Each row is a point on a tangle of strands that fork and nearly touch. The rows are in no order.
In the rows, zero is written as 128.
Two points are linked if the straight distance between their rows is under 239.
k_665: [110,136,146,153,156,153,139,130,64,162,72,79,123,176,110,131,122,148,102,77,114,187,153,85,116,130,145,85,126,77,106,142,162,111,143,85,95,128,168,105,121,164,124,113,127,135,144,179,86,169,165,114,115,100,135,93,152,123,114,194,68,133,104,154,106,132,155]
k_985: [159,114,138,94,140,91,145,121,96,103,140,158,160,83,135,157,163,108,125,174,135,141,120,118,142,141,112,100,131,163,141,112,124,98,73,181,85,164,111,92,111,95,130,154,161,93,134,104,155,185,130,103,133,124,117,120,94,173,81,115,144,121,112,111,92,106,119]
k_805: [81,113,138,161,95,130,123,116,136,173,146,111,87,125,178,82,102,120,86,124,75,114,129,147,143,130,101,124,120,117,66,157,154,152,163,139,65,160,173,137,161,119,112,94,70,175,148,106,63,96,145,160,150,100,154,105,128,113,167,77,144,126,158,71,138,116,182]
k_846: [117,109,116,98,117,178,99,157,163,90,139,111,138,124,115,73,93,110,109,126,195,131,117,124,118,115,144,156,112,76,118,125,83,123,165,163,126,88,153,103,173,130,80,96,145,92,101,122,114,171,148,169,130,152,182,147,83,164,157,53,104,179,123,84,107,102,161]
k_565: [98,142,98,110,135,110,97,178,141,145,101,105,209,113,109,122,122,148,163,131,119,124,167,110,64,104,81,92,101,126,182,132,80,120,137,147,132,143,152,122,64,124,187,135,118,165,100,175,177,144,134,118,122,145,174,135,118,156,113,169,147,165,204,121,146,133,99]
k_623: [116,144,159,79,131,124,190,102,115,138,130,112,145,63,111,105,217,89,95,152,155,123,102,153,125,152,86,127,90,139,132,98,111,115,105,136,69,108,138,96,107,138,127,130,162,92,96,181,92,122,110,133,115,136,165,97,129,94,137,141,90,134,94,99,97,90,123]
k_962: [128,149,123,162,134,130,85,179,126,170,105,122,160,135,71,146,134,142,152,151,167,127,115,128,65,58,147,197,156,134,156,190,146,193,109,160,151,139,160,95,115,127,105,111,178,125,79,185,191,138,120,70,100,159,113,204,103,140,133,153,110,111,129,170,94,174,43]
k_517: [143,96,144,89,75,122,114,88,113,95,173,176,131,162,116,201,132,142,121,146,109,132,152,150,125,140,108,96,114,110,144,126,186,113,142,111,163,138,111,140,152,72,147,162,137,130,114,122,118,153,171,119,152,135,83,163,131,146,63,102,160,132,132,128,143,121,151]
k_232: [171,127,161,100,105,133,129,62,97,173,131,139,144,87,120,126,159,158,118,167,141,125,111,159,134,121,97,144,129,98,141,76,170,129,107,155,109,144,159,84,117,155,77,159,122,105,58,150,117,158,142,101,130,152,120,161,74,114,105,148,59,117,34,105,102,140,77]
k_292: [176,114,108,106,97,116,122,111,129,125,74,150,154,139,151,166,109,157,153,158,131,191,160,118,133,81,141,121,140,90,177,88,107,132,110,141,146,130,122,115,83,144,152,110,128,125,131,114,108,148,136,103,143,96,88,136,149,140,126,142,123,134,121,179,152,112,83]
k_283: [98,164,147,96,147,137,129,131,157,104,124,100,153,115,144,136,132,119,89,101,138,152,114,160,130,171,130,98,146,118,78,134,130,130,137,140,123,137,118,105,147,162,139,150,122,104,80,80,161,142,58,115,88,182,133,132,74,132,158,164,42,174,125,99,99,148,118]
k_813: [103,135,116,145,146,160,119,152,159,115,114,128,79,226,141,139,78,93,161,97,146,100,121,111,96,110,140,141,138,144,138,144,112,148,147,113,176,116,97,127,166,142,97,137,158,111,158,118,158,126,128,183,147,145,118,146,123,167,158,168,170,112,119,125,125,155,147]
k_453: [172,114,75,113,111,142,70,86,150,154,90,151,145,82,132,89,135,139,160,173,127,129,104,124,144,101,77,134,102,128,176,76,91,143,137,209,89,95,136,113,106,128,107,94,103,141,143,84,134,149,135,157,156,104,175,133,116,131,147,88,120,127,123,147,137,67,108]
k_329: [159,116,142,130,141,116,104,114,132,128,79,136,143,92,134,97,124,126,79,134,152,176,112,135,156,94,154,103,146,115,118,118,124,125,132,174,55,152,114,141,82,154,124,108,118,129,142,131,121,124,122,104,134,80,146,102,78,89,162,59,48,157,121,115,126,130,96]
k_217: [157,107,136,185,117,132,128,104,96,166,78,103,111,119,109,133,127,173,143,119,116,181,151,131,113,123,132,85,110,100,146,93,155,130,118,149,71,87,173,125,118,158,87,84,122,115,141,116,95,181,191,148,106,103,118,88,114,147,165,170,108,100,91,177,93,114,130]
k_892: [183,72,148,123,134,121,104,105,110,142,174,147,168,89,135,123,136,119,107,160,124,118,132,128,169,153,156,96,149,147,114,126,179,103,83,144,120,130,128,113,108,132,129,160,109,109,140,96,144,116,121,121,117,132,135,102,113,154,126,95,145,101,68,116,82,81,125]
k_350: [162,101,166,130,112,139,172,113,98,127,179,132,124,163,139,134,154,107,142,156,98,64,166,107,166,183,89,138,158,136,139,155,197,113,134,99,108,112,173,162,133,94,164,170,97,130,121,121,105,125,167,139,106,143,91,154,171,122,134,136,178,46,103,124,132,92,154]
k_847: [110,110,161,72,120,170,133,123,116,132,205,114,123,88,138,107,203,116,114,166,151,114,118,137,97,161,58,127,108,143,122,117,72,101,109,122,81,72,174,134,148,144,149,108,154,75,68,165,48,203,124,166,103,162,184,127,119,145,103,127,140,124,113,97,72,68,125]
k_988: [116,111,137,170,165,144,96,186,178,162,173,121,122,132,95,127,109,114,121,116,175,120,162,128,38,89,164,112,135,143,155,126,128,124,117,123,101,147,116,160,110,99,185,118,141,134,125,144,157,124,162,111,109,130,111,158,106,144,113,102,138,124,196,150,89,126,130]
k_493: [124,125,121,140,106,114,109,128,166,177,167,108,85,85,156,126,100,131,79,160,96,79,122,160,166,119,123,123,142,152,95,182,172,109,116,133,121,174,136,183,139,136,127,140,93,174,131,98,115,61,105,150,116,138,131,115,87,116,160,117,143,128,168,89,137,121,137]
k_745: [95,160,150,109,166,146,154,124,111,116,99,101,134,145,76,94,173,133,124,108,140,164,114,161,136,143,145,111,130,125,76,113,103,152,147,127,142,125,110,50,161,138,89,148,137,122,106,112,161,125,82,154,129,147,134,146,110,98,146,190,28,139,59,107,131,187,134]
k_631: [161,141,155,89,128,134,141,97,178,115,160,180,122,121,143,141,123,155,130,127,101,108,106,137,140,156,95,101,111,181,136,71,102,98,122,93,120,87,120,183,133,103,187,139,85,146,125,109,156,115,106,167,109,135,105,117,134,79,130,120,132,152,171,132,133,98,119]
k_607: [109,147,181,139,154,150,184,128,112,127,158,125,130,154,135,161,102,95,118,147,96,117,181,119,148,207,52,141,178,112,125,145,192,112,155,80,108,105,192,152,139,145,189,139,93,152,127,134,86,157,143,161,105,182,109,115,117,118,133,192,143,90,126,103,104,122,158]
k_656: [141,122,138,109,119,167,129,134,152,98,114,134,129,133,121,134,114,87,99,146,186,182,92,130,137,90,167,127,132,98,107,114,118,155,138,157,109,118,93,123,151,154,72,110,188,90,125,133,115,131,128,156,128,108,135,112,78,145,156,99,61,146,91,123,111,134,133]
k_925: [175,139,143,93,95,121,98,74,116,150,127,154,169,112,63,111,147,185,146,118,123,104,124,150,122,126,77,161,89,92,147,101,110,141,162,128,125,62,159,119,139,125,95,142,105,165,82,172,122,141,152,159,125,142,169,160,131,67,89,119,104,119,112,103,173,144,103]
k_208: [138,118,118,158,131,139,98,145,138,162,149,111,161,152,99,181,109,159,143,109,158,174,116,122,62,80,165,159,161,78,117,157,139,184,124,104,162,122,126,133,127,168,101,128,170,143,91,165,146,136,108,89,123,124,96,189,153,119,133,143,90,111,131,178,140,160,84]
k_567: [135,143,70,85,137,139,64,142,96,115,90,135,147,153,106,174,81,136,119,149,127,151,143,144,117,118,126,109,115,93,130,180,137,137,177,149,216,132,91,66,174,109,89,150,105,144,112,80,144,148,118,77,177,138,131,142,83,133,88,137,143,181,105,152,193,157,131]
k_616: [145,110,121,133,140,63,116,149,109,33,126,152,174,145,156,158,68,86,128,134,111,127,173,90,189,189,118,163,212,135,123,139,128,127,134,106,152,132,132,149,124,128,207,125,59,184,198,116,147,131,87,50,138,137,114,142,170,116,134,97,161,103,167,136,158,104,115]
k_948: [129,122,145,158,138,157,98,81,97,137,85,174,31,137,152,153,139,142,107,111,141,105,94,128,134,122,173,126,104,163,146,89,181,99,85,114,159,144,71,157,123,150,115,154,158,96,176,116,125,138,134,126,180,116,118,97,114,112,146,99,114,118,61,184,103,113,127]
k_835: [181,137,147,128,136,147,120,158,143,143,138,117,127,50,132,108,125,150,82,108,88,145,96,114,144,121,137,72,138,175,44,158,107,119,105,117,75,89,125,155,156,113,138,146,120,161,110,106,185,109,119,140,75,110,157,88,63,132,101,122,89,159,164,120,117,145,130]
k_782: [76,129,90,91,153,97,110,139,124,106,92,107,147,138,162,128,106,129,151,81,130,135,128,104,113,124,166,83,86,152,125,92,75,132,126,134,127,151,99,89,63,132,145,140,136,135,157,141,119,96,110,111,172,81,185,67,177,136,162,136,119,184,140,106,122,121,139]
k_932: [160,161,133,64,101,141,88,81,161,112,137,183,115,113,110,133,152,173,119,118,139,87,101,154,137,151,124,138,86,121,139,88,106,115,153,110,178,82,107,138,161,111,143,177,73,148,83,111,135,92,108,115,144,137,134,154,107,54,116,93,87,173,121,117,169,114,123]
k_720: [67,173,125,141,152,131,91,154,118,107,66,113,93,181,98,102,132,139,108,106,157,128,145,104,96,132,182,144,161,112,137,117,135,115,163,151,154,210,94,85,116,146,160,159,127,180,119,97,110,129,129,83,173,110,136,153,119,68,152,125,68,162,143,93,165,179,118]
k_639: [178,131,131,112,111,121,135,161,161,151,179,122,106,101,102,71,153,121,98,131,137,91,120,144,144,117,134,177,139,117,94,159,81,136,158,112,115,118,107,133,170,90,101,139,69,128,116,119,155,65,108,137,109,133,109,168,133,87,112,91,146,104,133,127,166,143,155]
k_359: [130,120,140,103,121,151,146,62,146,148,129,114,155,126,108,140,102,162,124,89,85,168,132,161,119,189,106,139,119,91,91,108,139,155,165,74,119,49,182,112,132,157,143,85,104,156,113,119,40,124,116,143,116,132,111,99,189,39,126,114,88,136,138,115,153,124,153]
k_146: [174,161,135,150,105,86,147,134,97,97,148,160,120,164,118,99,163,147,192,93,136,154,138,95,111,141,108,173,160,78,162,112,129,152,131,117,89,119,142,147,154,100,147,108,103,125,77,140,184,172,188,85,85,131,84,206,161,125,76,145,109,58,138,159,132,149,93]
k_148: [167,146,118,175,130,128,147,133,125,183,128,163,100,106,127,81,127,119,150,157,124,106,111,148,142,134,93,191,156,88,100,154,97,161,157,139,101,105,109,115,141,133,56,109,96,144,150,120,110,100,110,181,163,119,107,140,150,86,119,110,126,48,103,137,161,133,134]
k_787: [135,119,103,126,70,117,154,132,94,134,71,137,139,172,139,132,146,151,165,161,134,172,195,101,122,122,102,118,130,48,193,114,132,114,147,127,126,150,153,104,96,128,156,100,110,124,106,138,71,185,199,123,132,108,106,133,145,168,91,166,148,109,137,140,159,130,132]
k_449: [135,152,146,146,106,121,128,148,153,141,116,86,95,122,167,120,118,144,72,108,56,138,143,128,160,117,119,81,147,165,82,142,132,115,135,116,75,154,156,194,141,122,182,116,93,188,117,104,130,92,137,155,65,103,126,109,92,108,156,164,126,142,210,111,141,146,114]
k_325: [119,168,159,174,99,106,126,100,77,121,80,174,87,122,132,152,120,127,97,143,143,93,145,117,128,135,105,143,107,94,178,154,175,116,140,159,159,167,83,155,130,122,110,172,142,140,158,125,95,141,174,111,202,142,124,97,94,135,114,87,122,129,151,104,147,147,120]
k_663: [169,158,122,108,109,155,137,149,120,120,66,142,97,106,105,122,179,138,68,186,145,156,93,106,137,82,181,161,156,171,140,130,122,144,104,140,153,153,55,145,146,124,138,187,160,141,97,161,157,81,107,107,124,114,67,148,46,97,106,108,87,164,100,121,150,188,65]
k_855: [104,93,107,123,136,91,160,119,193,131,136,70,166,150,147,130,108,94,128,125,131,174,137,169,122,93,159,119,164,138,106,110,135,156,120,116,118,136,122,132,83,156,125,83,154,119,127,145,103,64,81,107,81,121,122,132,167,121,183,158,136,143,133,119,119,137,134]
k_598: [81,158,141,122,149,85,185,148,129,117,126,128,118,148,189,111,152,98,156,113,132,88,147,112,154,170,107,117,133,127,162,117,127,118,123,111,108,169,145,147,71,134,187,136,93,108,146,138,151,113,114,111,117,145,149,99,190,144,173,194,121,121,145,125,97,96,137]
k_274: [158,91,141,159,97,180,100,105,93,115,113,121,51,180,180,159,129,127,109,141,134,131,146,92,117,117,156,115,174,121,137,117,214,96,106,108,162,138,97,160,136,139,119,170,146,115,155,104,108,159,163,98,147,160,77,124,121,147,112,133,125,93,89,183,130,132,115]
k_48: [93,95,116,125,118,106,139,135,153,104,119,94,97,169,199,114,130,87,81,98,106,167,136,144,185,104,181,100,145,134,75,140,143,138,131,100,102,188,116,142,122,118,125,97,134,118,144,129,100,71,119,106,93,88,117,119,163,134,152,106,114,139,136,97,138,157,167]
k_798: [111,119,163,172,88,184,146,108,104,161,139,100,62,160,125,140,133,128,81,130,172,124,150,110,79,101,137,109,119,113,154,123,219,104,113,116,115,135,153,203,157,133,130,151,165,124,148,176,85,145,216,148,116,150,122,122,113,162,119,132,124,94,135,149,93,134,145]
k_706: [148,116,119,131,117,106,112,101,128,129,84,121,128,91,186,69,157,127,146,138,135,144,126,119,171,128,138,95,116,103,155,74,111,120,129,175,57,140,150,111,77,132,150,87,79,110,140,89,115,124,139,99,126,70,168,90,148,109,188,106,98,139,110,139,122,64,131]
k_318: [150,116,131,181,144,157,143,124,140,182,160,128,116,132,128,109,56,124,145,133,138,123,151,90,128,183,103,163,186,73,126,135,154,103,139,100,96,86,214,147,117,164,167,91,78,169,137,120,61,164,145,166,117,146,127,116,145,83,135,113,141,71,142,111,114,103,152]
k_670: [178,117,110,106,118,92,126,135,123,90,141,115,174,146,121,161,96,130,144,118,101,152,156,111,159,143,94,124,166,99,121,150,131,128,155,122,112,105,149,145,137,85,146,124,62,181,140,104,166,141,134,69,99,125,96,168,176,105,90,126,157,113,175,155,189,121,121]
k_994: [181,136,82,58,108,120,110,127,94,115,108,140,162,152,86,162,118,150,139,146,106,161,126,120,107,104,85,130,137,114,130,151,113,129,144,129,170,106,83,97,142,79,97,151,98,185,114,117,154,137,132,85,151,138,98,180,140,92,49,134,144,146,136,148,226,157,94]
k_773: [72,170,124,159,150,174,158,136,107,172,62,99,72,184,62,62,171,130,149,143,125,157,123,99,119,107,113,125,132,153,145,108,125,97,123,149,107,179,148,139,174,154,158,118,135,177,141,184,132,144,159,204,152,146,164,153,119,130,132,215,95,104,121,101,129,145,153]
k_733: [138,148,146,167,143,106,151,157,140,115,120,125,103,199,138,134,110,118,165,81,130,124,135,89,97,124,104,145,165,142,146,134,118,147,124,104,112,126,114,170,142,110,131,135,133,146,148,136,203,128,150,140,102,132,99,162,159,129,136,187,129,60,156,167,129,165,120]
k_106: [91,158,164,131,123,119,117,100,130,72,123,169,94,152,144,126,94,88,108,125,154,62,128,144,163,151,119,155,102,135,168,116,128,88,172,148,136,149,113,141,165,128,129,140,117,119,162,97,106,113,135,138,193,117,149,107,91,105,159,85,175,147,122,97,142,124,182]
k_501: [90,110,84,161,110,114,87,107,137,139,118,94,140,156,141,153,79,132,150,88,130,136,145,104,82,93,167,104,100,97,153,116,148,171,134,142,160,137,123,143,65,144,139,123,165,144,172,147,85,97,155,125,161,109,139,89,180,141,148,113,155,157,179,127,133,130,140]
k_18: [145,143,152,134,135,145,155,148,143,117,181,108,70,145,153,119,133,100,85,78,135,78,123,94,161,145,157,179,145,123,82,195,107,113,133,58,131,113,101,169,136,121,127,165,102,149,113,128,116,70,125,127,120,146,86,124,190,81,129,110,127,101,142,120,132,144,144]
k_75: [175,129,137,115,149,120,72,145,74,92,144,183,110,121,108,155,81,132,135,149,138,126,129,126,109,118,165,124,135,123,144,145,127,114,124,127,195,135,75,86,160,120,136,129,119,94,115,65,170,156,113,48,202,132,86,145,95,135,61,94,180,157,101,205,146,115,115]
k_871: [118,142,128,149,122,161,91,124,128,121,18,114,86,149,121,113,162,143,77,152,154,130,132,105,106,86,175,145,145,178,172,116,160,107,116,165,135,190,92,136,100,129,140,170,176,160,134,129,112,79,132,68,146,118,91,152,91,68,150,93,90,132,131,129,167,171,75]
k_65: [96,101,126,152,134,165,132,131,116,163,93,72,75,210,97,102,156,116,136,121,142,124,156,137,93,85,115,124,110,160,164,112,174,99,117,115,115,156,136,140,160,136,113,98,171,126,138,215,101,172,193,187,99,146,140,157,124,171,116,206,136,90,103,133,110,136,126]
k_270: [78,167,85,60,189,122,156,160,109,55,127,147,123,130,150,103,180,87,150,102,154,91,104,94,148,183,107,127,86,212,144,121,13,77,116,131,126,132,87,110,144,106,126,168,134,70,171,103,167,144,84,132,127,107,164,112,128,153,90,157,159,135,92,127,115,113,184]
k_26: [60,172,151,169,157,162,167,138,106,156,127,118,73,174,43,99,155,113,123,143,145,133,104,146,115,109,135,145,102,124,123,125,108,133,172,141,146,149,119,107,182,156,88,111,185,148,126,166,92,116,124,228,197,111,140,118,116,102,145,164,131,118,110,108,142,155,174]
k_127: [56,114,87,168,131,125,87,139,163,153,161,104,143,162,113,130,71,148,173,87,123,138,130,137,72,123,140,121,87,62,106,139,119,177,169,128,189,129,160,112,121,149,91,75,145,138,117,139,102,150,122,149,155,151,142,130,168,161,140,102,160,171,204,110,122,121,166]
k_552: [110,152,189,144,145,135,155,137,124,144,165,128,84,121,110,128,131,98,72,77,120,123,84,137,145,140,153,146,110,120,62,180,130,132,133,71,101,105,131,161,161,140,96,120,144,116,126,164,106,80,117,159,127,124,137,79,135,100,154,116,102,124,133,129,89,140,172]
k_7: [119,104,72,80,105,155,69,125,187,137,142,133,142,148,106,137,97,146,142,116,131,154,99,166,131,99,140,129,65,85,94,143,93,171,162,127,197,105,146,117,143,114,103,78,110,136,102,105,123,120,101,131,134,161,144,148,160,147,131,79,130,184,169,130,163,105,143]
k_769: [114,140,73,142,92,161,103,146,139,149,87,111,106,135,158,124,136,126,140,135,119,101,102,126,126,115,156,106,105,125,111,195,117,152,149,149,176,127,94,119,174,147,82,160,165,118,117,108,151,101,134,181,135,141,163,95,82,189,132,152,149,146,123,84,155,157,141]
k_407: [128,69,108,85,83,146,107,122,145,104,174,156,157,166,135,139,108,119,156,139,99,149,146,163,145,127,92,117,106,78,104,141,110,147,154,111,182,111,160,118,167,95,120,83,106,104,113,120,124,178,133,145,140,185,109,172,162,202,79,96,173,142,152,119,145,102,153]
k_534: [125,80,106,113,127,90,71,91,129,130,186,133,178,91,100,155,132,126,116,143,118,83,126,168,171,173,152,101,76,172,131,123,198,116,107,176,181,135,154,100,140,125,103,141,102,118,147,66,151,112,94,107,113,149,170,112,109,173,157,93,178,130,105,112,106,66,173]
k_588: [127,124,142,97,114,102,194,125,186,113,174,142,175,72,127,153,147,115,143,123,61,124,110,169,137,164,72,117,121,188,116,104,112,117,122,121,101,89,142,172,144,117,164,93,122,108,135,135,154,126,77,173,82,160,122,115,154,131,133,135,182,133,178,117,135,114,153]
k_235: [121,128,125,134,138,84,145,136,131,85,112,181,144,111,152,118,134,90,147,144,135,72,138,133,180,153,135,171,129,159,174,114,125,91,102,149,167,156,99,102,108,100,119,141,134,121,169,117,157,84,113,122,152,114,152,117,134,140,117,105,212,120,95,104,148,117,179]
k_781: [52,126,54,87,139,150,111,121,156,117,106,128,108,151,170,89,134,123,192,129,118,105,106,140,122,150,108,98,97,186,111,69,62,131,130,128,142,134,111,72,98,149,130,113,122,138,148,76,112,103,67,167,195,93,165,98,144,119,174,161,126,148,119,147,131,93,147]
k_451: [136,87,153,104,120,180,127,125,140,100,170,126,181,116,128,97,96,114,146,149,149,132,137,126,131,154,75,146,134,86,123,115,99,101,133,132,101,43,196,134,149,151,124,74,123,93,99,144,82,209,149,189,118,185,182,125,114,165,130,99,130,132,125,89,90,88,133]
k_265: [79,151,94,96,170,130,131,187,127,87,147,132,91,111,178,155,155,137,107,103,123,130,102,99,130,133,169,83,68,194,110,129,52,95,104,142,172,139,69,146,142,102,143,166,170,86,141,94,148,133,101,135,113,79,150,85,125,179,58,113,171,157,151,107,136,116,161]
k_914: [108,121,105,94,159,172,95,165,172,125,151,106,165,107,167,126,56,115,127,144,158,144,129,119,116,144,156,96,157,106,93,156,86,122,116,141,167,121,151,93,99,146,143,133,108,110,97,78,121,153,62,98,127,181,147,119,111,167,168,124,94,192,130,110,83,79,110]
k_709: [138,108,187,143,102,109,163,119,144,137,166,123,155,77,120,98,171,124,153,108,72,123,132,174,148,171,70,121,113,132,134,132,143,142,151,93,63,47,220,169,149,113,142,71,114,99,102,156,121,125,140,150,66,129,143,126,150,122,164,121,173,96,158,137,115,102,151]
k_486: [189,74,170,116,98,119,138,112,145,134,211,122,142,113,132,97,163,154,156,128,85,86,151,157,157,144,98,150,136,152,118,125,147,132,126,93,86,81,194,157,151,67,162,111,67,102,105,129,154,134,156,137,52,144,100,189,161,125,108,120,174,71,117,143,128,106,130]
k_759: [116,131,161,156,137,143,124,150,147,146,177,122,136,137,124,142,118,119,134,68,153,146,103,129,93,129,163,158,132,63,79,135,87,185,125,51,164,74,142,128,139,171,108,109,153,129,88,174,125,104,91,134,121,147,138,124,189,115,144,143,88,126,149,145,103,148,115]
k_725: [107,132,73,98,115,152,85,133,140,115,156,107,106,80,180,112,154,126,115,150,144,108,94,113,159,131,141,94,73,151,116,187,61,138,125,174,164,132,121,137,170,120,86,153,153,84,114,53,112,135,94,148,111,117,184,103,95,176,102,101,161,159,135,78,132,90,175]
k_6: [133,94,131,162,192,86,131,152,125,168,161,87,201,74,88,132,84,111,101,122,166,111,144,139,126,90,191,152,149,137,139,184,138,122,104,127,129,164,114,80,77,125,81,133,149,107,152,124,148,80,85,82,113,97,128,133,129,113,121,111,187,125,83,140,117,159,129]
k_811: [198,74,111,178,103,180,68,127,143,150,85,83,132,97,132,130,83,150,133,155,127,158,157,117,120,84,165,129,141,116,151,115,146,147,116,149,90,65,176,147,137,157,118,93,116,112,137,96,108,154,186,162,83,137,128,120,74,188,171,134,147,105,91,165,100,113,77]
k_849: [126,101,146,111,132,106,107,78,136,147,168,121,188,115,56,165,119,167,161,103,96,134,142,193,91,139,94,141,128,112,125,112,153,142,137,94,116,61,181,86,121,137,100,88,137,151,105,158,110,146,112,124,94,147,145,155,153,92,113,156,109,123,123,147,135,142,109]
k_511: [159,86,126,175,147,150,125,134,168,209,189,127,118,97,125,98,91,116,132,155,103,132,131,175,118,142,103,157,178,91,77,147,145,144,137,115,92,89,171,111,134,143,102,66,87,134,137,119,92,125,103,173,121,144,117,138,152,111,141,101,128,65,126,146,114,101,143]
k_300: [123,147,133,146,90,97,133,130,98,88,90,125,160,152,164,152,122,142,149,107,87,148,190,90,165,167,90,94,129,58,159,138,136,146,180,123,115,129,162,151,128,126,157,131,65,154,125,112,131,170,189,108,111,127,124,130,140,153,118,166,141,132,170,111,155,133,164]
k_661: [74,147,140,101,118,93,206,106,138,143,104,107,136,106,155,97,196,101,130,132,99,121,138,175,139,194,87,132,111,123,132,104,165,147,149,138,88,148,140,125,102,146,163,99,116,99,124,154,89,107,117,119,122,144,136,99,175,104,181,163,103,130,133,88,127,105,161]
k_25: [113,119,149,176,135,99,140,147,98,139,136,147,158,122,80,152,116,114,158,106,151,79,144,99,76,98,132,143,91,153,187,145,122,133,89,121,134,150,102,107,99,79,86,140,201,105,152,178,166,130,178,134,155,124,126,134,137,165,96,135,199,106,141,151,108,170,122]
k_239: [143,135,146,96,131,143,159,81,128,153,134,141,148,105,64,122,175,145,118,159,138,149,94,197,123,116,117,156,113,149,115,72,118,155,131,138,129,112,120,44,150,138,56,134,150,103,89,124,115,121,84,144,132,134,83,163,84,80,113,138,61,126,50,123,129,160,101]
k_87: [178,58,73,141,104,165,72,123,176,164,131,105,122,110,163,107,115,129,147,168,97,162,116,141,151,74,123,93,127,131,113,120,116,160,125,169,105,102,139,127,149,120,96,68,112,120,133,82,135,146,138,164,107,119,140,126,110,199,143,93,137,124,132,160,123,75,127]
k_818: [109,132,103,180,114,78,122,117,122,127,93,149,50,99,179,145,156,148,93,147,92,81,115,173,184,120,158,137,148,178,139,151,195,80,94,155,164,198,95,174,117,151,116,153,137,156,153,104,140,87,114,109,121,93,136,124,85,123,134,94,153,122,128,91,167,150,122]
k_554: [141,192,148,127,141,150,169,157,95,100,110,145,88,110,79,109,167,129,91,144,140,136,79,107,175,114,170,150,133,163,76,151,78,134,126,102,155,107,53,153,166,140,130,177,158,152,126,148,147,78,115,177,151,105,126,108,83,93,111,146,80,152,92,112,146,190,99]
k_266: [168,127,135,125,110,142,109,97,90,170,100,153,119,80,153,131,173,145,136,192,147,136,94,116,111,108,106,142,118,101,173,93,144,128,72,204,112,183,130,97,104,139,96,146,159,90,101,109,142,189,153,88,172,147,99,143,85,167,99,109,94,115,90,147,92,110,63]
k_264: [70,151,72,110,163,103,204,119,120,122,98,113,96,172,173,160,113,151,129,138,76,172,118,145,150,121,110,105,141,199,75,96,104,122,123,93,154,137,91,119,110,191,162,117,152,161,158,142,74,98,72,172,157,85,129,66,130,125,150,181,114,149,128,111,135,148,100]
k_419: [166,158,196,104,123,97,192,113,111,104,143,197,180,71,84,156,130,126,157,139,111,104,88,107,121,160,63,140,113,162,162,91,133,103,83,138,81,127,145,123,109,63,142,138,161,119,128,166,159,160,150,124,121,124,98,128,128,94,87,105,162,130,131,133,99,139,108]
k_475: [121,196,90,99,157,157,208,148,109,118,99,128,114,132,138,113,142,141,123,128,119,128,80,101,176,121,141,134,130,202,70,131,70,79,91,77,143,107,87,166,123,168,166,158,132,158,163,174,137,74,88,179,119,88,149,86,136,114,122,197,94,166,87,122,126,136,78]
k_521: [183,158,167,138,111,96,176,104,98,70,151,188,155,125,119,160,133,128,177,90,145,140,97,100,136,135,136,155,128,123,166,87,139,139,72,107,95,128,148,165,111,82,142,132,167,85,130,180,180,146,183,94,99,89,66,151,165,117,114,127,139,93,108,181,98,152,77]
k_513: [76,100,72,78,144,136,124,136,165,112,141,101,148,117,195,132,109,124,162,173,132,166,134,154,113,157,99,91,156,147,105,95,88,121,124,144,178,134,125,59,104,161,131,109,111,97,132,62,107,168,22,110,159,146,129,119,152,161,157,153,106,153,118,144,116,73,130]
k_64: [104,133,79,138,126,108,117,164,164,137,73,92,194,131,124,173,71,153,146,124,135,142,160,96,50,64,146,114,127,170,177,148,130,152,127,138,159,153,124,142,70,111,172,147,157,164,169,161,151,98,116,92,133,110,139,137,158,142,142,147,167,159,188,151,147,151,91]
k_308: [139,114,168,136,127,102,108,129,73,93,186,188,129,117,115,147,133,128,119,144,123,108,154,135,131,167,139,102,109,83,126,161,173,126,162,132,155,162,111,94,178,82,131,137,104,85,128,86,147,169,151,77,179,129,97,130,121,168,82,58,161,137,133,155,119,92,172]
k_321: [125,102,158,200,167,106,119,166,100,135,195,117,142,106,86,169,90,99,92,114,153,104,165,109,85,115,177,127,150,141,144,187,172,118,110,110,112,160,91,149,102,99,131,157,162,119,173,137,135,111,153,109,143,107,86,114,121,131,107,95,185,95,149,159,102,156,148]
k_643: [86,151,143,166,170,134,141,122,82,103,84,54,115,191,122,140,125,129,72,71,141,143,150,71,132,134,155,120,173,102,107,148,163,102,146,115,90,176,119,131,78,175,161,152,129,173,136,156,90,147,152,72,132,110,122,121,151,82,144,153,41,131,140,108,136,170,118]
k_525: [125,154,119,177,100,82,113,101,92,137,124,169,88,104,170,170,131,163,122,135,129,87,105,135,175,136,164,135,133,92,131,204,193,124,113,142,214,172,86,170,104,162,107,182,123,120,146,96,149,117,109,81,154,137,124,104,122,147,130,102,115,132,131,125,149,146,109]
k_973: [148,142,142,152,147,145,107,111,109,156,102,169,90,134,95,137,147,155,149,102,155,93,93,106,73,98,165,164,68,161,192,80,123,149,90,140,163,139,87,107,138,107,69,162,185,95,135,131,166,120,163,125,167,123,98,134,124,122,129,120,114,106,89,173,104,157,97]
k_860: [109,152,148,152,154,50,201,176,121,64,145,150,181,110,167,141,109,83,143,116,119,113,163,93,167,178,112,172,181,133,133,150,125,140,122,99,112,168,121,167,91,105,195,128,98,130,201,158,150,112,105,101,115,131,112,118,186,135,149,114,182,105,170,119,125,146,132]
k_633: [131,132,116,88,155,118,152,153,127,78,102,138,141,143,119,86,142,86,150,79,162,73,115,110,155,123,165,151,116,187,145,111,82,89,101,113,141,118,85,97,119,70,97,166,129,95,163,139,199,78,144,113,102,105,175,132,138,138,109,138,174,144,57,103,134,154,161]
k_969: [143,120,112,132,136,116,81,189,133,130,132,106,166,131,92,95,138,127,171,133,170,98,155,119,64,64,137,165,143,132,169,156,116,152,117,144,124,140,130,126,82,84,169,119,126,127,95,167,197,143,171,81,87,158,135,197,101,165,89,131,148,140,167,143,108,133,71]
k_113: [101,130,106,120,141,102,170,109,171,143,133,98,112,137,134,128,149,156,140,124,82,198,105,152,121,99,146,67,108,164,73,63,97,149,136,135,126,121,102,152,114,159,145,81,182,142,101,155,94,79,90,143,103,90,122,69,165,105,171,153,128,156,187,141,121,113,119]

A fork is a point with three links, a tip a point with one. Leave the first point through the second and follow the links. Name the first fork or tip that comes.
k_643, k_720 | k_48
k_631, k_588 | k_969
k_665, k_217 | k_670
k_782, k_781 | k_985

A fork is a point with three links. Follow the links from the first point to the second and name the forks in between, in order.
k_759, k_616 | k_969 k_501 k_670
k_973, k_270 | k_321 k_969 k_501 k_985
k_75, k_148 | k_501 k_969
k_270, k_534 | k_985
k_798, k_623 | k_321 k_969 k_501 k_670
k_656, k_745 | k_670 k_501
k_631, k_988 | k_969
